Each row is a point on a landscape with many peaks, with its height.
A climber steps from a point to the highest of its 2 nearest points, and stops where none of them is higher. Distance is the straight distance between rows; heights are no part of it.
k582: [131 124 103 113 156 131 144 159  95  65 138 138  81  95 175 158 115 166
 121 103  80  82  87]  h=55.0
k633: [126 137 112  96 159 122 140  79 131 132 192 135 121 105 170 158  73  96
 143  97 106 106 148]  h=21.7
k202: [151 115  86 153 131 123 159 110 128  74 101 110 107 136 173 141 149 162
 150  97 152  61 138]  h=59.6
k83: [114 122 113 134 132 143 117  82 159  58 154 104 106 110 148 123 126 157
 141 105 103 100 161]  h=11.9
k620: [136 165 101 113 112 182 138 112  92 158 189  98 155 113 174 105 148 112
 146 142 105 154 174]  h=29.2
k133: [161  60 123 154 135  80 139  95 105 151  93 140 157 133 139 149  90 100
 163 120 148 134 138]  h=35.7
k126: [114 133 113 112 154 170  90 133 111  85 122 106 128 138 149 113 130 102
 152 140 107 126  31]  h=36.6
k26: [126 129 110 127 179 161 132 124 107 127 101 134  94 152 169 131 148 136
 114 112 124  89 161]  h=40.7
k75: [141  99 142 158 136  53 152 199 135 131  99 146 136 114 107 135  91 112
 110 142 128 128 128]  h=23.4
k732: [ 89 144 108 119 143 118 118 171 135  97 141 131  61 121 152  97 176 179
 137 121 103  63  78]  h=52.6
k109: [113 133 129 103 137  92 144 118  96 135 126 124 137 161 127 165  95  88
 109  82 114 115 106]  h=27.6
k60: [152 161 158  88 125 132 156 116 108 176 100 144 140 157  67 172 152 118
 118 108 193 170 141]  h=34.1
k821: [122  86 116 164 112  73 115  91 107 165 131 177 178 189  70 121 121 126
 167 163 124 192 115]  h=40.0
k193: [122 107  97 137 119  82 138 160 122 130  79  67 163 154  86 142 108  95
 147  34 144 123  62]  h=56.0
k907: [129 102 112 114 114 157 113 134 143 155 165 139 144  89 153  97 108 140
 134 172  77 117 153]  h=51.8
k156: [151 142 123 117 185 125 130  96 167 130 112  90 139 178 114 121 123 117
  90  97 148 122 103]  h=20.4
k376: [156 192 160 118 132  97 128 192 134 151 121  91 114 111 110 141 138 137
 116 123 145 155 129]  h=19.1
k818: [159 158 156 101 123 125  92 138 104 184 129 145 125  67 167 130 133 115
  94 139 120 197 125]  h=62.0
k815: [194 160 134 139 133 133 132 114 163 156 127  82 131 188 118 108 176 146
 108 120 130 170 155]  h=19.3
k599: [128 166 141 162 106 134  92 147  92 100 150 124 113 100 174  99 147 115
 109 129 108 136 123]  h=50.9
k826: [132 135 130 177 126 152 101 121  70  67 145 111  89  73 198  86 156 169
  97 133 123 110 110]  h=46.6
k564: [113 109 155  84 154 130 184 131 136 173  94 131 156 152  78 177 127  71
 122  88 174 154 164]  h=32.0
k670: [140 144 119 120  63  89 127  90 131 144 129 140 157 166  72 108 133 136
 160 159 157 146 141]  h=34.7
k397: [ 94 116 123  92 161 105 177 110 131 124  91 103 140 147 111 162 120  73
 134  73 149 137 119]  h=29.8
k517: [113 107 171 115 119  91  74 104 119 131 113 125 129 193  78 153  93 115
 129 126 130 108  62]  h=16.1
k62: [106  87 107  99 166 168 134 137  81  97  92 125  79 117 171  99 151 147
 106 123 124  99 124]  h=42.1
k800: [126 105 126 163 120 152 118 146  99 131 135 181 159 101  90 137 142 170
 148 171 153 213 166]  h=21.5
k913: [110 105 120 116 120  94 142 152 126 129 112 144 131 107 114 143  83 129
  94 115 111 136 141]  h=25.6
k609: [140  93 152  90 109 151 153 116 141 170 104  98 115 164 136  98 155 133
 121 119 137 102 181]  h=30.8
k976: [109 114  99  86 203 130 154 141 147 129 147 127 127 140 111 124  97 127
 111  96 120  79  16]  h=30.2
k257: [139 102 141 129 154 133 118  94 188 147 109 148 127 135 126 120 115 118
 103 175 157  89  88]  h=19.0
k696: [ 93 116  97  84 143 134 159 178 148 117  93 125  60 103 142  89 179 166
 121 121 138  65  93]  h=44.5
k718: [114 143 109 122 119 146  97 125 145  92  95 136 116  93 141 125 165 118
 145 150 136  78  44]  h=40.6
k105: [132  79 107 151 103 134  85 106  91 138 140 197 174 168 104 106  98 119
 127 160 112 159 138]  h=43.5
k331: [146  99 141 152  79  73 103  68 100 145 125 141 173 178  57 139  99 136
 176 132 153 155 133]  h=37.1
k159: [148 129 113 185 121 157 167 129 124  84 109 115  97 104 175 105 188 150
 121  90 154  78 160]  h=51.7
k350: [108 174 142  93 177 120 102 154  94 113 140  89  75 147 171  95 154 130
 121 126 123 109 116]  h=27.8
k94: [141 169  97 111  81 109 139 138 132 177  91 118 150 118  98 195 105 132
 122 121 124 165 101]  h=62.9
k103: [ 95 159 167 105 103 142 130 120 150  90 103 121 128 102 121 157 150 161
 110 179 140 125 130]  h=47.6
k572: [135 165 161 143 124 101 117 158 131 170 144 160 127 147  84 111 176 104
 110 124 119 219 151]  h=32.9
k433: [116 128 178 133 119 124 149 140 102  97 137 127 106 104 158 118 139 173
 126 183 115 122 146]  h=53.1
k814: [125 118 126 152 123  80 149 125 103 113  71 150 132  96 168 131 154 127
 116 149 127 165 175]  h=49.1
k596: [139 148 121 137 131 157 135 183 110 167 111 128 100 130 142 124 144 117
 148 143 138 105 160]  h=35.3
k641: [179 149 150 150 138 156 103  95 136 132 144 110 120 144 145 111 162 143
 104 117 143 181 191]  h=18.7
k509: [136 112  88 138 152 162 139 145  86  61 124 122  85  95 186  94 120 194
 109 124 119  93  89]  h=48.2
k419: [113 178  99 135 180 107 147 201 109 107 126 121  98 139 147 117 139 123
 111 117  98 117 105]  h=23.3
k933: [ 81 108 101  88 172 141 113 146 129  91 124 105 117 161  96 104 120 109
 129  92 108 110  45]  h=33.6
k739: [153  89 163 127  93 103  76 114 149 118 106  99 161 134 105 143  89 124
 159 140 108 164 111]  h=21.0
k399: [ 90 130  90 114 160 155 122 150 123  60 146  96 125 154 110  78 101 148
 129 109 103 128 120]  h=30.6
k681: [120 172 129 112 123 175 146  94 117 137 188 155 140 143 147 139 136 123
 149 160 142 129 191]  h=32.5
k957: [133  86 102 108 140 161 136 159 177 143 125 122 104 141 144 103 130 125
  86 103  76  74  98]  h=4.2
k956: [163 141 127 170 151 142 140 146 113 194 169 164 134 103  85 116 163 166
 150 158 175 209 188]  h=23.8
k56: [146 163  94 123  75 109 142 126 101 134 107 135 159  85 109 131 123 110
 121  90 166 181 162]  h=36.2
k501: [163 131 110 138 114 114 127 118 112 183 139 164 112  97 149 156 104 133
 144 137 155  70 146]  h=48.8
k347: [ 92 112 102 110 116 167 114 159 207 117 138 120 112  98 132 111 161 150
 111 119  80  64  56]  h=5.3
k19: [134 116 116 148 192 124 161 113 185  88 131 110 143 140 130  89 137  87
  90 105 155 130  90]  h=18.3
k383: [137 161 129 100 165 133 157 130 116 146 196 105 136 112 174 123  96 118
 157 127 100 153 171]  h=25.8
k319: [113 180 135 146 163 139 134 165 131 133 150 118 112 164 123 113 160 132
 164 143 151 132 184]  h=30.5
k892: [160  92 153 125  88 176 125 125 173 148 112 113 152 162 125 123 157 131
 146 155 100 101 164]  h=28.7
k415: [133 122 152 138 131 152 141 128 168 156 147 131 133 171 130  96 147 164
  70 171 124 138 178]  h=1.2
k479: [140 118 114 130 107 112 150 112 129 173 173 139 120  69 156 101  96 151
 132 166 127 103 186]  h=61.2
k525: [137 145 141 163 118  92  93 117 100 137 120 141 121  71 178 119 158 120
  94 146 126 174 129]  h=55.9
k867: [ 98 124 171 135 102 145  78 125  86  91 170 164 132 151 129 106 122 141
 134 187 110 148 123]  h=18.1
k271: [137 110  87 141 137 170 127 105 124 115 146 160 142 132 108 141  90 110
 108 102 156 117 152]  h=55.2
k170: [147 116 195 149 119 103  85 139 132 116 126 146 163 145  85 162  91 120
 178 185 145 138 103]  h=19.5
k51: [103  83 119 104 108  79 120 151 165 109  86 114 118  90 139 134  92 143
 114 114  73 134 103]  h=24.0
k897: [145 100 114 147 122 103 151 114 128 138 124 156 135 130 157 170  86  90
 152 133 127  74 144]  h=41.3
k704: [131  83 114 139 119  61  98 117 159 127  70  94 146 117 127 153  90 123
 141 115  99 119  86]  h=22.5
k140: [116 145 134 113  99 160 168 131 146 132 137  92 124  87 103  91 135 136
 110 108 166 122 179]  h=39.7
k130: [127 110 146 115  64 125 134 104 109 134  90 126 139 162  98 119 136 147
 133 116 147 132 181]  h=32.8
k856: [137 127 196  95 102 125 153 135 137 127 176 125 173 132 149 128 136  84
 149 154  91 172 147]  h=25.5
k409: [ 98 147 101 160 122 159 174 147 130 114 111 124 138  94 121  83 174 133
 121 119 162 140 193]  h=42.4
k831: [132 153 149  82  80 121 148 108 113 128 114 112 129  68  91 118 107 130
 120 115 195 154 141]  h=37.6
k858: [122 140  95 174 101 123 143 138 148  84 169 129 115  64 163  92 148 151
 140 115 117  68 109]  h=7.5
k557: [146 163 167 145 140 133 150 177 116 174 146 134 114 138  82 134 156 155
 158 147 163 175 194]  h=26.6
k578: [147  86 119 169  98 142  94 149 100 144 147 166 154 124 149  99 116 118
 134 177  91 150 150]  h=46.7
k820: [150  90 104 157 134 139 149 168 183 140 126 110 123 121 163  90 136 113
  86 114  94 109 165]  h=3.1
k617: [128 181 111 136  94 113  96 113 134 140 147 147 149 114 101 119 150  96
  97  91 130 209 152]  h=34.8
k111: [113 162 118  98 174 121 103  92 130 182 173 131 122 138 139 200  71  97
 156 101 116 111 100]  h=18.2
k676: [154 115 178 118 137 114 102  86 130 155 144  95 117 110 162  96 164 134
 138 111 126 206 192]  h=20.2
k784: [113 129 142 151  86 173 108 120 103 111 140 157 147 157 109 115 157 139
  99 142 110 173 164]  h=19.4
k523: [105 165 160 128  94 190 128 125 100  99 216 162 124 132 139 143 117 121
 119 148 103 103 164]  h=35.9
k621: [ 99 119 112 127 124 105  77  92 132 108 121 121 121 166  92 165  92 158
 146 131 115  74  73]  h=14.8
k429: [122 106 137 184  81 161 126 148  81 118 153 175 154 106 112 114 156 162
 120 164  89 224 168]  h=20.3
k699: [170 106 160  78 146  97 100  99 117 185 116  83 123 127 135 126 132 121
 163  82 121 198 188]  h=22.0
k470: [127 106 207 116  73 176 125 144 145 127 146 117 150 127 129 111 159 122
 146 170 104 145 158]  h=27.0
k248: [105 130 157 144 145 122 151 138  98  70 125 171 100 124 142 143 122 129
 118 155 146  87 117]  h=45.4
k782: [ 93 144  77 154 133 177 176 112 137  89 117 128  95 107 140 104 164 160
 117  83 165  96 189]  h=46.4
k629: [131 117  59 147 111 126 131  89 132  48 143 124 113 113 159 137 116 184
 168 103  94  88 114]  h=10.4
k221: [131 106 168 161 116 172 172 165 147 139 143 109 117 135 147  80 159 149
  73 135 113 119 193]  h=2.0
k604: [123  95  67 133 165 136 155 142 113 139  98 127 115 126 106 100 108 132
 120  97 166 117 161]  h=48.5
k146: [146 136 174  78 103 135 128  77 116 157 104 146 153 110  87 149 126 101
 145 123 188 184 130]  h=35.8
k290: [110 190 102 120 139 112 145 166 135 120  92 100 105 147 106 142 149 151
 105 117 126 128 109]  h=20.8
k476: [117 137 110 108 150  93 109 139 143 103 119 124  68 120 165 158 122 168
 113 129  86  74  83]  h=64.8
k234: [118 120  95 124  84 112 140 151 120 172  68  79 165 144  82 166 108  98
 144  99 135 127  63]  h=59.1
k862: [136  99 135 135 169  65 137 114  79 149  99 167 134 123 161 158 105 119
 141 120 134 173 178]  h=41.2
k373: [ 89 144 168 118 114  80 101 133  71 117 147 148 124 141 110  97 128 102
 169 168 128 155 130]  h=16.0
k948: [106 116 150 137 169 154  93 131 172 156 159 181 128 125 116 119 108  96
 129 186 160 103 119]  h=22.4
k20: [188 134 148 123 164 176 154 106 163 155 131 110 156 196  91 152 149 141
 107 127 143 183 156]  h=20.5
k4: [118 137 142 126 150  97 175 126 154 154 118 113 151 206 119 185 125  88
 141 113 106  85  93]  h=24.8
k521: [160 119 145  98 100 125 126 114 135 173 137  96 169 152 145 115 139  83
 169 133 102 169 139]  h=23.9
k606: [ 96 138 121 128  66 145 118 137 189 113 168 111 122  67 125  93 138 145
 132 138  95  68  98]  h=6.2
k368: [126 125 101 132 133 121  77  88 160 101 128  94 123 151 118 136 102 161
 134 103 105 127 124]  h=13.4
k535: [ 99 146 152 138 175 143 117 136 150 148 131 161 124 145 109 150 141 108
 160 174 144 140 137]  h=25.9
k832: [154 139 147 127 158 110 167  87 162 159 112 104 152 194 120 170 118 124
 108 124 137 137 130]  h=22.2
k545: [101 163 130 136 107 122 110 136 166  92 101 134 123  76 120 150 144 131
 114 181 144 134  72]  h=44.6
k635: [160 127  82 125  79 115 160 125 103  45 149 125 113  82 170 111 141 175
 164 107 106  66  77]  h=9.0
k803: [117 116  91 160 159 138 149  94 182 114  98 156 188 138 106 123 133  72
 122 124 173 145  93]  h=16.3
k895: [ 93 137 142 141 101 157 152 115  95  78 167 150 103 133 155 120 141 107
 144 142 136  64 131]  h=39.8
k969: [125 160 104 117 147 160  98 123  99 144 148 140 117 134 121 173  89 122
 134 132 114  99  92]  h=15.9
k63: [131 125 132 141  96 137 114 101 139  80 164 152 140 105  82 153  69 125
 105 108 142 117 132]  h=51.4
k423: [136 163 123  94 119  91  98 116 102 180 109 140 135 112 156 163 103 115
 114 126 104 170  99]  h=68.9
k783: [119 136 141 103 171 142  67 146  98 125 144 110  85 111 167 106 123 102
 152 118 127  92  82]  h=32.2
k566: [130  89 117 149 158 147 111  80 165 131  64 149 153 144 123 153 136  99
 112 117 160 117  83]  h=16.8
k918: [124  98 181 140 103  98 105 152 110 138 102 168 139 164  89 187  87 104
 133 152 132 102  70]  h=17.6
k147: [116  88 109  91 169 130 131 136 121 187 105  91 134 134 104 156 101 127
 112 109 144  75   4]  h=26.9
k209: [159 151 137 162 150  73 123 201 172 143 127  94 117 110  93 147 104 122
 122 115 142 129 126]  h=20.7

Two climbers start at each pair of points below. Name the first point that both come to, or write -.
k867, k130 | -
k221, k470 | -
k111, k517 | -

Call two points neighbours if one is among the 2 nearest of the other. Go from one point of each pair to the other, from neighbour to neighbour, staying as high as possible. Name the lowest point that can't be avoided.
k476, k202 | k397
k476, k423 | k826
k476, k479 | k133
